A landscape with many valleys, sampled at points; each row gives a point and its height.
A ball rolls from a point to the lowest of its 6 nearest points, and stops where none of them is lower. Distance is the straight distance between rows; heights are no part of it.
K107 (h 515): [174 124 140 134 136 146 121 133 127 118 148 119 108 146 134 135 124 127
 147 133 140 134 102 156 101 122 133]
K108 (h 619): [106 137 135 141 113 110 132 121 129 135 140 125 129 105 127 126 133 128
 127 136 127 108 129 110 153 121 131]
K218 (h 480): [ 88 143 110 112 122 108 146 118 121 121  95 144 141 116 114 127 114 129
 117 117 106 105 159 102 146 133 112]
K205 (h 677): [242 125 151 126 147 169 121 159 135 110 139  96 117 178 146 146 138 116
 148 141 127 173  79 168  74 133 146]
K8 (h 439): [100 100 153 179  94 109 129 123 156 171 189 100 126 124 140 122 149 147
 129 174 173  92 107 119 172 114 134]
K742 (h 539): [ 72 143 116 110 128 100 147 117 113 120  91 149 139 112 110 123 117 126
 116 115 104 107 163  97 152 135 110]
K448 (h 551): [203 141 122  92 157 168 123 143 109  90  98 138 128 141 130 145 111 119
 132 103 101 178 134 153  74 145 141]
K626 (h 454): [144 127 132 131 133 133 119 136 130 138 144 120 123 135 115 124 125 118
 130 131 136 136 114 145 111 122 133]
K133 (h 459): [168 147 105  78 149 150 121 129 112  87  78 140 117 132 113 140 108 118
 129  94  92 166 151 148  88 151 115]
K287 (h 629): [ 77 108 150 170  94 100 137 128 155 168 175 110 132 128 133 115 142 152
 124 166 167  81 122 108 175 103 127]
K772 (h 501): [191 113 153 145 136 160 120 134 135 129 162 107 112 156 151 138 139 135
 150 142 154 139  86 153 105 128 144]
K54 (h 566): [188 141 117  96 145 156 113 136 122  90 101 139 120 134 132 141 119 129
 133 108 104 175 133 142  85 143 131]
K591 (h 533): [127 133 115 124 132 136 122 127 130 136 122 132 139 120 123 123 123 128
 119 122 121 138 132 126 123 131 135]
K563 (h 478): [117 136 112 123 122 125 134 118 132 129 107 138 144 118 121 120 118 133
 113 111 113 125 153 114 134 134 126]
K421 (h 594): [ 45 116 142 156 108  93 136 121 136 165 145 123 144 114 125 103 136 146
 126 145 145  85 139  99 185 107 131]
K293 (h 525): [143 151  97  74 153 146 120 118 111  87  72 145 119 128 117 138 113 112
 119  90  95 160 154 141  96 145 113]
K458 (h 479): [121 150  95  82 161 141 131 108 104  98  74 152 127 118 116 139 112 104
 114  90  96 145 160 131 105 140 116]
K307 (h 618): [ 46 122 117 132 127  88 142 123 114 133 101 150 145 110 120 116 126 132
 112 126 115 102 171  96 170 124 101]
K118 (h 389): [126 115 140 165 100 120 131 131 147 156 173 121 119 131 142 134 135 129
 131 157 153 102  96 118 148 117 135]
K433 (h 450): [ 30 117 117 136 120  90 147 118 118 143 102 156 150 109 122 109 127 141
 112 123 125  93 174  93 178 123 103]
K157 (h 311): [  4 127 123 129 117  78 156 107 109 144 101 170 156  92 107  97 120 147
 118 109 127  83 181  82 184 126  98]
K58 (h 596): [ 75 123 128 143 118  94 134 126 129 141 131 124 139 100 125 117 139 135
 122 150 125 102 145 101 165 120 125]
K723 (h 549): [153 120 157 162 106 138 114 141 159 159 179  99 116 145 140 121 152 136
 143 157 164 120  69 134 129 125 143]
K711 (h 491): [ 45 118 112 143 122  92 141 124 122 140 106 145 146 112 125 114 130 140
 117 137 123  99 167  96 173 127 110]
K352 (h 609): [120  96 166 192  94 110 121 131 167 179 210  88 128 126 143 119 155 145
 146 167 177  91  84 132 180  98 140]
K777 (h 308): [211 118 155 143 136 167 113 143 143 118 156  98 111 166 162 140 149 129
 149 141 150 154  78 161  99 127 148]
K380 (h 694): [151 161  79  51 167 143 125 124 108  74  55 163 141 119  99 146 101 116
 112  81  76 179 178 133  77 157 118]
K988 (h 467): [198 140 110  86 151 170 124 140 103  83  84 139 127 138 123 144  98 118
 136  92  89 176 142 152  76 146 131]
K349 (h 329): [150 133 126 113 151 148 113 126 121 114 122 129 117 125 126 133 126 125
 133 124 123 143 122 141  95 129 141]
K954 (h 560): [175 111 155 155 119 150 117 137 146 146 173 102 119 145 136 122 145 140
 148 157 159 137  83 149 109 128 144]
K859 (h 497): [156 114 140 152 109 136 117 145 154 152 160 109 118 151 132 124 135 136
 132 151 155 125  96 135 123 124 131]
K300 (h 569): [190 115 146 136 134 159 119 135 131 117 156 114 107 154 146 139 131 133
 146 133 147 142  95 154  98 127 133]
K317 (h 484): [132 151  96  83 159 146 126 112 105  96  76 146 119 127 115 142 112 109
 121  92  97 149 155 133 103 142 113]
K860 (h 547): [184 110 154 154 126 158 121 135 138 139 169 107 114 147 141 131 140 138
 153 154 154 136  86 151 104 130 141]
K228 (h 552): [ 69 153 113  93 133 100 151 117 110 114  80 153 149 107 104 119 121 121
 107 106 102 119 174 103 146 138 115]
K413 (h 520): [ 44 117 129 144 116  98 135 117 132 157 129 129 144 113 125 108 134 150
 124 140 141  94 146  98 182 114 125]
K292 (h 466): [184 107 166 157 122 156 119 137 143 143 182  97 116 148 142 125 144 140
 155 153 158 140  76 156 108 125 147]
K792 (h 603): [ 86 128 134 142 120 100 131 122 126 138 143 123 130 103 128 121 137 132
 128 149 130 104 131 109 161 118 130]
K568 (h 489): [126 145  96  91 157 142 130 114 107 103  83 147 127 126 117 141 107 106
 119  96  98 139 153 136 107 139 116]
K270 (h 620): [ 80 136 116 129 119 104 145 123 123 124 108 143 142 112 119 126 123 133
 122 135 111 104 153  98 152 137 116]
K655 (h 360): [110 101 158 184  95 111 124 124 154 174 197  93 126 118 143 124 151 143
 135 171 172  97  95 127 175 112 136]
K336 (h 358): [129 121 140 158 103 120 127 136 145 152 167 124 123 137 141 134 135 128
 127 149 152 102 101 119 144 113 131]
K494 (h 546): [ 79 114 140 154 110  93 130 124 140 150 156 116 137 114 124 115 135 142
 129 152 141  93 137 116 172 109 127]
K11 (h 623): [207 135 139  98 147 164 121 148 115  98 120 126 116 153 140 142 125 108
 130 114 119 185 115 164  77 139 147]
K973 (h 662): [145 157  88  55 163 145 124 122 108  76  59 159 131 122 103 144 110 113
 113  85  86 174 171 134  83 157 118]
K43 (h 395): [ 22 124 116 133 118  84 150 111 116 146 104 163 153 104 117 106 123 141
 115 114 128  91 180  94 183 122 100]
K484 (h 541): [173 112 144 149 124 147 121 138 140 139 161 113 119 148 131 128 134 138
 145 151 151 131  96 151 103 129 134]
K754 (h 668): [242 127 148 118 148 172 124 161 130 106 135 100 121 178 139 146 131 117
 144 134 127 172  85 169  73 131 145]
K981 (h 626): [221 128 143 110 142 166 122 157 125 106 130 108 115 171 139 143 124 107
 138 120 123 176  96 170  80 131 139]
K37 (h 605): [ 99 129 137 149 110  98 132 123 131 141 147 126 130 106 128 121 134 126
 130 144 131 101 126 112 160 114 131]
K643 (h 573): [ 62 116 135 150 115  95 133 126 130 147 136 118 138 109 123 109 139 141
 126 147 137  97 145 110 177 116 128]
K13 (h 598): [106 153  91  84 169 130 138 102 100  97  68 167 144 102 112 137 108 113
 103  91  85 148 180 117 108 146 118]
K137 (h 404): [102 150  96  90 155 122 137 102  97 104  72 163 148  97 108 127 110 112
 104  93  88 141 185 124 116 150 118]
K251 (h 622): [103 140 118 128 115 120 137 119 129 129 111 135 138 112 126 126 123 133
 116 130 119 113 143 100 149 131 127]
K985 (h 472): [ 40 116 124 146 117  97 143 120 126 154 120 135 148 112 128 110 135 150
 113 140 135  95 159  94 180 122 120]
K164 (h 571): [140 117 149 165 102 134 116 141 155 161 175 104 114 143 146 132 149 130
 137 154 161 112  77 122 142 122 143]
K847 (h 482): [ 71 153 113  89 136 105 146 114 109 111  72 155 154 105 101 120 120 127
 105 102 100 121 182 104 140 149 116]
K466 (h 558): [ 28 114 127 150 110  94 145 114 121 159 119 145 151 113 128 103 130 153
 116 134 137  89 158  86 182 122 116]
K91 (h 607): [ 41 142 113 107 139  88 148 119 103 123  83 163 148 100 112 120 121 122
 111 112 102 113 175  92 160 137 107]
K428 (h 488): [113  95 156 188  96 111 122 128 158 175 204  92 124 124 147 120 152 140
 143 168 175  99  86 129 174 104 138]
K693 (h 419): [132 131 104 116 149 143 125 122 119 121 102 141 131 123 122 133 112 124
 120 111 109 135 145 126 110 137 128]
K863 (h 611): [ 61 124 113 133 125  92 147 123 120 132 102 145 143 109 118 122 126 131
 120 137 114 100 162  96 162 128 109]
K384 (h 447): [176 143 126 101 146 154 111 134 126  95 113 127 111 135 137 139 128 127
 134 113 120 164 124 146  89 134 135]
K443 (h 542): [ 64 122 120 140 119  95 138 122 124 136 118 133 140 107 124 119 132 141
 120 149 123 103 152  98 165 128 123]
K177 (h 564): [ 67 126 118 134 126  97 140 123 119 133 109 139 143 111 121 122 128 134
 119 142 116 103 155  96 162 130 114]
K936 (h 578): [200 138 123  93 151 166 120 146 111  91 105 137 125 141 134 144 116 120
 134 105 105 182 132 149  77 146 142]
K778 (h 582): [105 140 123 129 115 121 133 121 130 134 123 130 138 113 129 126 129 133
 118 128 119 115 133 105 148 129 135]
K450 (h 601): [197 137 136  99 141 155 115 144 119  99 121 124 115 145 140 137 127 115
 137 118 122 180 117 159  85 132 140]
K372 (h 581): [117 139 133 135 108 120 128 127 138 139 143 127 128 123 130 122 131 123
 121 123 134 118 116 120 143 115 137]
K516 (h 599): [ 50 113 149 159 104  90 138 124 143 166 157 123 140 126 125 106 134 149
 126 148 150  81 133 104 184  99 129]
K86 (h 570): [212 125 145 117 138 160 119 153 125 105 132 114 111 167 143 140 129 113
 140 119 130 170 100 167  87 130 131]
K249 (h 548): [171 148 102  68 149 153 122 127 101  81  72 143 124 127 113 140 104 106
 127  92  88 177 155 150  81 155 118]
K769 (h 414): [107 140 110 115 122 117 144 115 123 124  98 142 145 119 117 122 114 127
 113 108 108 121 160 113 140 136 115]
K530 (h 391): [143 139 108 111 156 151 119 127 120 111 102 136 121 129 123 141 118 126
 128 114 111 139 133 128  99 135 131]
K72 (h 524): [168 109 146 155 119 146 118 143 150 147 168 108 118 147 129 125 139 140
 141 152 153 130  93 142 114 126 133]
K886 (h 443): [188 143 108  84 147 162 121 140 111  88  83 137 123 134 121 141 102 119
 132  96  94 174 144 148  78 151 124]
K666 (h 656): [ 98 142 117 126 120 113 141 118 124 124 104 137 140 115 122 128 123 135
 115 124 113 110 150  99 148 133 120]
K404 (h 610): [112 135 139 140 109 110 131 130 135 140 147 127 128 121 130 124 132 123
 126 132 133 109 117 114 151 113 136]
K837 (h 350): [184 140 107  90 146 154 118 137 118  86  90 137 119 135 127 139 113 130
 134 102 100 169 139 146  86 144 123]
K489 (h 72): [141 133 110 114 154 150 122 125 119 120 106 137 123 125 121 133 119 126
 126 121 114 137 134 130 103 135 132]
K718 (h 650): [169 153  96  60 155 154 125 124 100  77  65 154 127 124 110 142 104 106
 124  90  83 180 164 145  75 159 119]
K341 (h 544): [138 114 154 171 105 129 118 139 157 163 188  99 118 135 148 127 152 132
 145 158 167 104  68 129 147 117 145]
K658 (h 669): [252 127 155 127 145 172 124 156 138 109 150  89 117 175 144 147 141 119
 144 146 136 173  75 166  71 136 153]
K355 (h 587): [ 90 121 135 148 113  95 132 124 131 142 149 123 131 106 126 121 137 128
 128 147 134 100 130 114 163 114 132]
K283 (h 550): [ 31 117 133 150 109  97 139 115 126 163 124 137 152 111 130 101 133 149
 121 135 139  89 151  88 182 118 124]
K857 (h 437): [172 141 115 100 146 154 115 131 122  92 102 131 114 129 131 138 123 133
 131 108 110 156 134 137  91 139 130]
K748 (h 627): [217 119 146 132 137 164 116 152 137 110 142 104 109 169 152 144 139 123
 147 127 138 162  92 163  92 130 138]
K598 (h 256): [203 114 159 146 134 167 116 138 142 124 169  98 115 162 158 137 150 132
 154 140 158 148  76 160  96 123 152]
K105 (h 498): [ 50 117 123 146 119  95 136 124 129 150 124 127 144 112 130 114 140 144
 119 145 136  98 152  97 174 122 126]
K888 (h 574): [ 82 121 138 150 113  95 131 124 133 145 153 119 131 109 126 119 135 134
 129 151 138  99 134 113 163 113 128]
K784 (h 531): [121 133 109 124 128 133 127 120 128 131 111 138 144 121 124 125 115 130
 112 113 114 131 144 121 128 135 133]
K685 (h 559): [139 141  99 103 159 144 125 119 115 107  92 142 123 128 122 140 112 118
 127 104 102 136 141 133  98 137 121]
K543 (h 483): [158 146  99  84 150 148 119 126 115  89  81 140 117 133 122 138 110 121
 127  98  98 159 146 138  97 144 114]
K582 (h 296): [150 137 114 107 152 152 118 126 122 110 109 135 119 125 126 140 120 129
 130 121 116 140 130 133  97 132 134]
K827 (h 530): [102 118 143 159 107  96 130 127 139 145 165 121 126 115 129 126 134 131
 129 152 141  94 120 119 159 108 126]
K518 (h 651): [123 137 126 129 117 127 120 131 136 143 134 125 135 126 123 121 129 126
 122 123 131 130 120 127 135 124 136]
K613 (h 588): [203 139 130  95 149 165 122 148 114  93 106 131 118 144 135 141 119 115
 136 110 109 183 126 156  76 140 147]
K652 (h 405): [138 131 109 120 152 147 120 127 120 126 111 136 129 123 123 132 118 125
 126 122 119 138 134 134 105 132 136]
K216 (h 670): [237 132 147 112 149 172 128 158 122 102 130 102 112 179 140 146 126 109
 140 125 126 172  90 171  72 136 148]
K801 (h 474): [ 83 101 155 175  88 104 131 119 157 176 185  98 128 129 134 113 147 153
 130 176 175  84 108 113 179 109 132]
K564 (h 529): [ 53 118 129 143 118  97 131 121 131 148 131 121 142 111 125 110 141 142
 120 146 133  97 146 102 175 117 126]
K876 (h 495): [175 115 141 141 130 150 122 134 134 133 157 114 114 150 132 132 128 135
 147 143 145 130  97 151  99 125 134]
K495 (h 421): [180 132 140 115 135 152 117 131 124 104 136 121 104 146 135 136 130 123
 140 119 136 150 109 159  98 127 134]
K699 (h 699): [219 131 145 104 145 165 123 154 116 101 125 116 114 160 138 146 122 102
 135 121 122 182 106 170  78 136 143]
K749 (h 278): [161 134 134 112 146 149 116 125 121 115 133 124 110 133 131 131 129 126
 140 125 136 142 115 150  96 129 134]
K834 (h 426): [119 107 142 171 101 109 131 128 144 156 177 117 122 125 142 131 138 131
 130 161 155  98 106 116 156 113 128]
K714 (h 540): [133 130 132 134 116 126 120 133 137 144 145 120 130 132 123 121 125 120
 125 126 136 129 115 137 129 118 133]
K556 (h 565): [185 128 143 123 133 155 119 133 125 110 144 117 104 147 141 138 133 126
 143 121 139 143 105 156  99 124 131]
K66 (h 608): [ 99 134 133 135 112 110 135 122 130 137 132 128 132 107 125 126 128 130
 125 138 124 112 131 108 154 126 136]
K744 (h 265): [ 13 119 122 140 109  84 156 109 117 151 109 167 155 106 118  98 116 150
 120 120 132  83 170  79 184 124 103]
K674 (h 556): [111 118 141 158 105 103 134 127 137 145 167 123 124 118 135 127 132 132
 131 150 142  97 115 119 154 109 128]
K354 (h 465): [111 148  96  87 161 131 138 106 102 102  75 159 135 109 115 136 109 105
 108  94  93 144 167 127 109 142 119]
K166 (h 490): [158 117 147 154 110 140 117 140 153 154 168 102 117 149 133 123 147 137
 134 152 161 124  88 136 119 125 138]
K193 (h 460): [136 119 140 163 104 129 123 136 149 158 175 115 119 143 145 130 144 128
 132 152 159 107  86 122 142 121 139]
K20 (h 526): [189 140 125  96 138 158 110 134 121  93 116 129 113 135 137 137 126 126
 132 113 117 172 124 151  89 135 136]
K680 (h 634): [105 126 141 152 112 101 135 129 134 144 157 125 127 110 132 126 132 128
 132 146 135 100 121 117 157 116 130]
K67 (h 316): [169 147 101  60 152 154 126 124 103  82  70 146 120 125 109 141 101 106
 124  90  90 177 160 147  78 157 115]
K368 (h 678): [214 137 142  98 150 169 125 151 115 100 120 121 116 157 138 144 124 103
 134 115 119 184 109 165  71 138 149]
K187 (h 580): [153 116 163 166 104 135 110 142 160 160 183  94 113 145 137 118 155 138
 149 155 167 122  62 141 130 122 143]
K873 (h 492): [155 147 100  74 149 148 121 125 110  85  74 139 117 132 115 139 111 112
 126  92  96 166 149 145  94 149 113]
K326 (h 554): [ 73 114 144 160 103  90 134 125 145 157 164 118 136 123 126 111 135 147
 125 153 154  84 130 113 175 101 123]
K629 (h 470): [116 100 152 184  96 111 124 130 152 171 191  96 125 122 146 125 147 139
 139 171 169 102  90 126 169 111 139]
K479 (h 318): [162 140 124 105 149 150 113 130 123 104 116 130 110 127 131 135 129 128
 135 115 122 148 127 140  95 134 135]
K592 (h 442): [171 146 104  86 149 152 114 130 115  88  84 137 120 135 121 139 109 123
 131  96  96 161 143 141  94 146 115]
K862 (h 422): [146 127 128 123 138 138 118 130 131 132 138 124 121 132 120 126 127 119
 131 129 132 136 116 147 107 122 138]
K537 (h 659): [143 158  90  61 159 144 121 119 106  82  64 152 124 124 109 144 111 108
 114  91  90 173 164 135  83 152 117]
K5 (h 456): [ 30 121 116 128 124  82 144 116 113 132  97 157 149 107 119 113 128 131
 118 115 117 100 180  98 175 124  98]
K27 (h 441): [116 133 102 117 131 124 134 117 121 123  99 144 144 118 116 127 110 122
 112 104 107 129 158 124 129 135 117]
K694 (h 537): [129 128 109 124 139 138 127 126 125 132 110 137 139 120 122 129 114 126
 119 117 112 135 145 126 119 131 131]
K93 (h 700): [ 84 134 124 134 120 105 140 121 125 129 118 133 136 107 124 127 130 134
 123 142 119 102 144 101 156 128 123]
K722 (h 562): [129 132 122 128 126 132 118 132 130 142 129 127 134 122 124 123 129 124
 122 123 128 137 127 132 124 125 139]
K486 (h 463): [162 142 107 100 151 151 117 125 123  92  95 138 115 132 125 139 118 132
 130 104 108 150 137 137  96 138 125]
K253 (h 535): [113 142 115 125 121 125 134 120 132 133 115 139 138 117 126 125 123 134
 113 117 122 125 143 111 141 129 132]
K810 (h 579): [228 121 154 136 141 169 113 158 146 114 157  90 112 171 159 142 152 122
 147 145 142 173  76 163  86 129 150]
K989 (h 424): [125 114 144 171 104 121 129 131 148 157 178 116 124 130 148 135 142 129
 132 159 160 101  92 118 147 116 136]
K607 (h 476): [189 139 105  77 150 166 125 138 101  84  77 141 125 134 119 139 101 108
 133  87  89 175 148 154  77 157 127]
K45 (h 604): [ 56 131 113 121 131  92 145 124 110 124  95 153 144 110 117 120 124 123
 117 123 104 106 165  96 162 131 101]
K112 (h 545): [126 135  98 108 154 141 130 116 109 114  93 143 132 122 119 135 106 116
 121 104 100 136 149 130 112 136 119]
K635 (h 591): [ 32 119 140 152 107  94 135 117 131 163 136 126 149 114 124 102 134 146
 122 141 144  87 142  97 185 111 128]
K513 (h 506): [ 94 112 144 164 106  98 133 128 143 150 168 115 130 121 127 120 138 142
 129 158 150  90 128 120 169 107 122]
K316 (h 597): [196 124 145 128 135 157 114 139 124 108 143 116 107 157 147 136 136 127
 144 124 141 148  98 160  97 124 130]
K908 (h 567): [ 51 137 114 108 130  90 149 121 103 122  89 155 144 110 109 123 121 121
 112 118 103 110 167  97 160 131 109]
K669 (h 457): [143 118 143 157 103 133 120 139 155 157 167 111 119 147 135 127 142 134
 131 148 158 117  88 128 132 119 135]
K787 (h 555): [148 117 163 168 105 129 112 142 160 163 189  96 117 149 139 121 156 134
 150 156 169 109  61 132 138 116 146]
K289 (h 613): [213 131 145 112 138 162 121 154 119 102 132 113 110 164 142 143 128 112
 141 121 124 177 104 168  83 132 138]
K274 (h 667): [ 92 130 127 136 117 106 137 120 126 133 127 130 138 104 128 124 134 133
 125 144 123 105 136 102 158 125 129]
K407 (h 343): [  6 129 121 133 111  77 156 108 111 149 105 171 156  93 110  99 115 147
 120 108 127  81 177  83 187 130 100]
K311 (h 473): [106 108 140 172 102 100 134 127 147 150 172 117 124 122 138 124 137 136
 129 168 151  94 118 118 161 110 130]
K557 (h 517): [135 143  98  92 160 144 125 117 108  99  82 143 122 131 120 139 112 110
 122  98  98 140 145 135 102 137 116]
K920 (h 420): [109 145  96  97 154 128 137 103 103 108  81 157 139 110 113 132 110 106
 108  96  94 145 167 130 114 139 117]
K816 (h 357): [ 34 117 117 142 119  92 143 116 124 147 109 148 150 112 123 110 130 145
 112 129 128  95 170  91 176 121 109]
K303 (h 538): [ 58 118 113 139 123  95 138 121 123 138 111 140 142 110 121 118 130 140
 118 142 120 102 161  97 167 126 115]
K104 (h 374): [100 143 105 104 127 114 143 116 116 119  90 146 147 112 110 120 111 120
 109 101 103 123 171 120 138 141 112]
K843 (h 625): [ 81 128 127 137 119 101 137 122 124 134 122 132 135 105 122 125 134 134
 123 147 119 107 143  99 161 123 128]
K918 (h 53): [131 127 140 151 107 121 127 135 147 150 161 122 124 140 136 129 136 127
 127 134 147 108 101 118 142 115 131]
K158 (h 354): [ 12 127 121 135 115  83 154 109 112 145 106 164 157  97 114 100 122 148
 118 111 130  87 177  86 182 125  99]
K189 (h 576): [ 57 147 112  99 133  92 151 123 103 118  84 152 149 105 111 125 120 121
 112 111 103 115 170  98 158 138 105]
K526 (h 469): [110 109 142 164 104 104 134 129 140 152 173 122 125 120 134 128 132 133
 130 157 146  95 118 115 158 106 123]
K520 (h 643): [128 160  83  60 173 141 125 112 111  79  57 163 135 119 110 146 112 115
 107  78  82 168 173 125  96 151 115]
K819 (h 340): [ 87 151 102  92 141 111 146 110 108 108  75 152 151 103 102 120 115 120
 103  99  98 131 183 116 130 147 117]
K638 (h 510): [ 52 116 117 145 124  98 136 120 128 142 111 136 145 112 125 119 132 142
 116 144 126 100 158  97 171 125 115]
K481 (h 363): [145 133 125 119 142 141 120 128 120 126 128 126 115 130 124 130 125 120
 134 129 125 139 121 142  99 125 138]
K555 (h 624): [119 158  91  72 167 136 131 108 106  88  61 167 136 111 116 143 112 112
 107  78  86 159 173 121 102 146 116]
K903 (h 309): [101 147  99  94 144 121 145 106 106 109  79 154 149 101 107 119 112 112
 104  96  93 138 177 124 122 144 114]
K119 (h 321): [183 137 138 111 138 152 118 130 123 101 129 124 108 138 139 135 134 121
 138 116 133 156 111 152  95 128 134]
K560 (h 639): [160 153  92  55 156 152 126 123 103  76  62 157 131 122 106 142 101 108
 120  90  86 180 172 143  71 161 124]
K559 (h 373): [153 125 129 122 142 142 116 128 122 128 139 122 117 134 123 129 123 120
 136 131 132 134 116 152 101 123 134]
K217 (h 485): [129 132 136 139 112 123 125 135 143 146 148 124 125 136 128 126 129 126
 125 126 141 115 106 130 137 117 132]
K32 (h 536): [108 102 145 178  98 106 128 125 150 162 183 108 126 122 143 127 147 140
 132 170 166  95 108 118 168 113 133]
K402 (h 367): [172 130 140 114 141 148 120 131 123 112 139 122 108 139 132 133 128 125
 142 121 134 145 109 155  98 126 134]
K923 (h 572): [113 121 143 156 107 109 134 130 138 148 167 127 124 124 138 131 130 129
 128 147 144  99 111 121 151 111 127]
K485 (h 475): [122 101 156 189  98 114 122 133 153 172 197  97 123 123 146 125 151 137
 143 168 170  98  83 129 166 110 141]
K181 (h 585): [198 136 129  97 143 160 115 143 116  94 114 128 119 140 137 140 126 120
 133 109 113 183 124 153  81 139 142]
K512 (h 150): [137 128 137 150 106 123 122 138 150 149 156 120 122 143 130 129 132 129
 128 136 147 113 102 130 134 119 130]
K806 (h 471): [123 134 104 123 133 133 132 118 126 128 104 141 141 121 117 125 114 126
 114 108 109 133 154 123 125 133 126]
K760 (h 543): [202 117 151 139 133 162 116 141 137 115 151 109 107 162 156 140 141 132
 145 133 144 149  89 153  99 128 139]
K410 (h 96): [175 109 163 161 114 145 116 137 152 150 184  95 117 146 136 122 151 138
 152 159 160 138  76 150 116 125 144]
K715 (h 468): [196 130 144 116 133 157 116 141 125 104 132 117 106 155 144 138 132 116
 140 117 130 165 108 162  94 129 134]
K470 (h 366): [ 93 105 144 173  97  97 134 125 152 163 177 111 129 125 133 122 142 146
 124 167 161  88 119 116 172 107 127]
K682 (h 521): [120 101 144 175 102 110 129 129 147 160 179 110 123 122 142 127 143 137
 134 168 164  96 104 119 159 117 130]
K618 (h 584): [148 121 136 146 114 134 122 140 150 152 158 118 123 143 127 120 131 133
 131 140 149 123  98 139 117 122 130]
K184 (h 600): [121 107 147 180 102 116 126 129 149 162 181 109 121 127 147 132 143 132
 133 167 160 101  91 122 160 119 140]
K945 (h 365): [112 154  95  80 164 136 135 106 101  99  73 160 139 112 115 136 111 102
 107  86  90 149 169 124 102 143 119]
K937 (h 418): [ 21 120 120 138 118  88 150 112 118 146 107 158 154 108 123 107 124 143
 114 117 131  90 179  92 180 123 102]
K550 (h 617): [221 121 146 127 137 163 117 157 132 107 135 111 112 177 147 145 133 116
 142 130 127 172  91 167  86 131 135]
K916 (h 595): [117 137  99 107 151 131 135 111 110 113  87 149 137 114 113 131 105 106
 113  98  99 140 161 132 115 140 116]
K328 (h 440): [159 121 137 129 135 137 121 134 126 132 147 117 114 141 119 126 127 124
 140 131 138 134 109 152 104 122 132]
K356 (h 568): [195 140 117  95 149 160 118 144 115  84  94 138 124 138 130 144 112 125
 131  99  96 178 138 151  81 147 132]
K994 (h 621): [209 123 143 131 136 161 118 150 133 108 142 111 108 166 153 143 135 124
 140 125 138 159  94 164  93 126 135]
K455 (h 486): [125 131 101 119 142 136 130 120 117 124  98 144 137 120 119 132 108 117
 117 107 102 135 154 128 116 131 119]
K412 (h 396): [136 121 139 156 103 127 122 137 151 153 165 119 122 147 140 132 140 126
 129 142 154 110  94 121 137 121 136]
K203 (h 528): [131 100 160 186 104 113 117 137 157 173 207  95 124 129 145 126 153 131
 149 166 170  97  73 131 164 106 140]
K527 (h 477): [168 118 140 139 132 143 122 138 131 135 154 115 117 143 127 130 125 128
 142 141 144 129 105 152 104 125 128]
K313 (h 398): [ 97 143 110 108 122 113 144 115 119 120  90 146 143 113 110 123 113 127
 109 103 104 118 165 114 138 138 110]
K637 (h 553): [ 64 145 115 106 130  97 149 117 111 120  87 153 143 111 108 122 119 123
 114 113 103 110 167 100 152 134 110]
K593 (h 481): [156 118 134 141 128 136 121 139 135 142 151 117 118 146 119 123 127 126
 134 138 144 128 108 148 110 121 130]
K725 (h 216): [ 94 149 103  94 143 114 144 108 109 109  79 152 151 100 103 122 112 117
 105  94  98 136 183 123 124 147 115]
K727 (h 436): [133 129 119 121 140 138 120 129 128 131 124 128 127 120 123 128 124 124
 125 126 123 140 129 134 109 130 137]
K262 (h 487): [169 124 143 125 137 143 122 131 125 121 145 120 108 144 129 131 126 124
 145 134 139 132 106 157 100 120 133]
K667 (h 575): [226 118 153 134 140 168 115 155 141 110 151  97 113 173 158 143 148 126
 145 139 139 169  82 163  88 129 143]
K73 (h 561): [121 101 150 184  99 114 126 134 148 168 189 102 124 124 147 128 149 132
 137 170 167 101  90 125 163 115 140]
K295 (h 583): [115 139 125 127 115 121 129 120 133 136 126 131 136 117 127 124 128 131
 120 123 126 122 130 114 142 129 140]
K838 (h 417): [ 10 129 117 124 123  81 148 107 107 136  95 169 155  92 116 102 125 140
 112 101 126  97 186  93 180 126 100]
K44 (h 586): [130 111 153 174 102 122 123 136 151 166 183 107 120 130 147 134 149 131
 137 162 164 106  79 123 156 117 141]
K719 (h 563): [168 113 163 162 108 141 111 142 158 156 179  93 118 143 137 119 151 139
 147 156 162 133  75 146 121 126 143]
K907 (h 577): [104 101 169 190  91 106 128 125 166 182 208  87 127 127 136 115 151 151
 144 172 181  84  86 126 186 100 138]
K294 (h 218): [161 135 132 110 148 148 116 124 123 106 124 126 112 136 135 135 127 126
 141 120 128 146 118 143  96 134 139]
K85 (h 516): [ 95 104 166 184  87 109 128 124 161 181 196  92 125 126 137 117 152 152
 140 171 172  83  92 115 186 105 137]
K928 (h 698): [ 70 109 151 169  99  94 136 128 151 168 171 113 133 130 129 114 138 150
 125 163 161  78 127 106 176 101 126]
K379 (h 612): [149 142 101  95 153 148 124 124 116  97  87 141 120 132 119 141 112 123
 129 102 101 144 139 134  95 138 116]
K101 (h 522): [170 111 154 158 112 148 112 140 152 154 173  99 119 146 131 117 147 141
 147 153 160 132  78 144 114 128 140]
K491 (h 532): [130 107 156 182 105 122 119 135 156 166 191  97 118 131 148 130 154 127
 147 163 169 102  66 129 155 114 145]
K782 (h 370): [192 109 166 149 130 162 120 134 138 137 179  99 114 153 151 133 146 135
 157 151 159 143  75 158 103 128 151]
K895 (h 464): [110 137 101 108 139 121 141 111 113 119  89 146 142 113 109 127 110 115
 113  97 101 133 168 129 126 140 116]
K585 (h 648): [ 62 127 114 127 129  94 150 124 113 128 101 147 141 113 115 123 127 129
 118 132 108 102 160  96 159 130 106]
K645 (h 557): [127 157  92  69 161 144 128 110 108  86  68 153 128 121 112 142 115 111
 112  87  93 159 164 129  97 144 116]
K127 (h 614): [125 136 120 128 120 129 126 124 133 140 122 133 138 120 125 121 127 127
 115 118 125 131 135 119 134 127 139]
K738 (h 364): [163 142 121 103 150 153 112 126 126  98 106 133 112 131 129 137 125 133
 132 114 115 149 128 135  97 135 132]
K271 (h 534): [141 125 134 140 115 129 118 139 142 149 152 119 124 141 125 124 126 124
 130 129 142 125 107 140 124 114 131]

Where does a ball stop that starts at each point below?
K300 -> K294
K714 -> K294
K368 -> K837
K251 -> K725
K66 -> K725
K888 -> K918
K355 -> K918
K699 -> K294
K295 -> K725
K723 -> K918
K981 -> K294
K45 -> K725

Call two points neighbours if one is among the 6 nearest of the other. Go from one point of each pair to the other, from neighbour to neighbour, staying as low as possible. Name the highest point that can't be avoided.
K470, K655 -> K8
K918, K470 -> K311
K744, K837 -> K643
K598, K918 -> K101
K67, K294 -> K133
K945, K294 -> K806
K598, K410 -> K782
K489, K294 -> K479
K489, K837 -> K857
K744, K816 -> K937
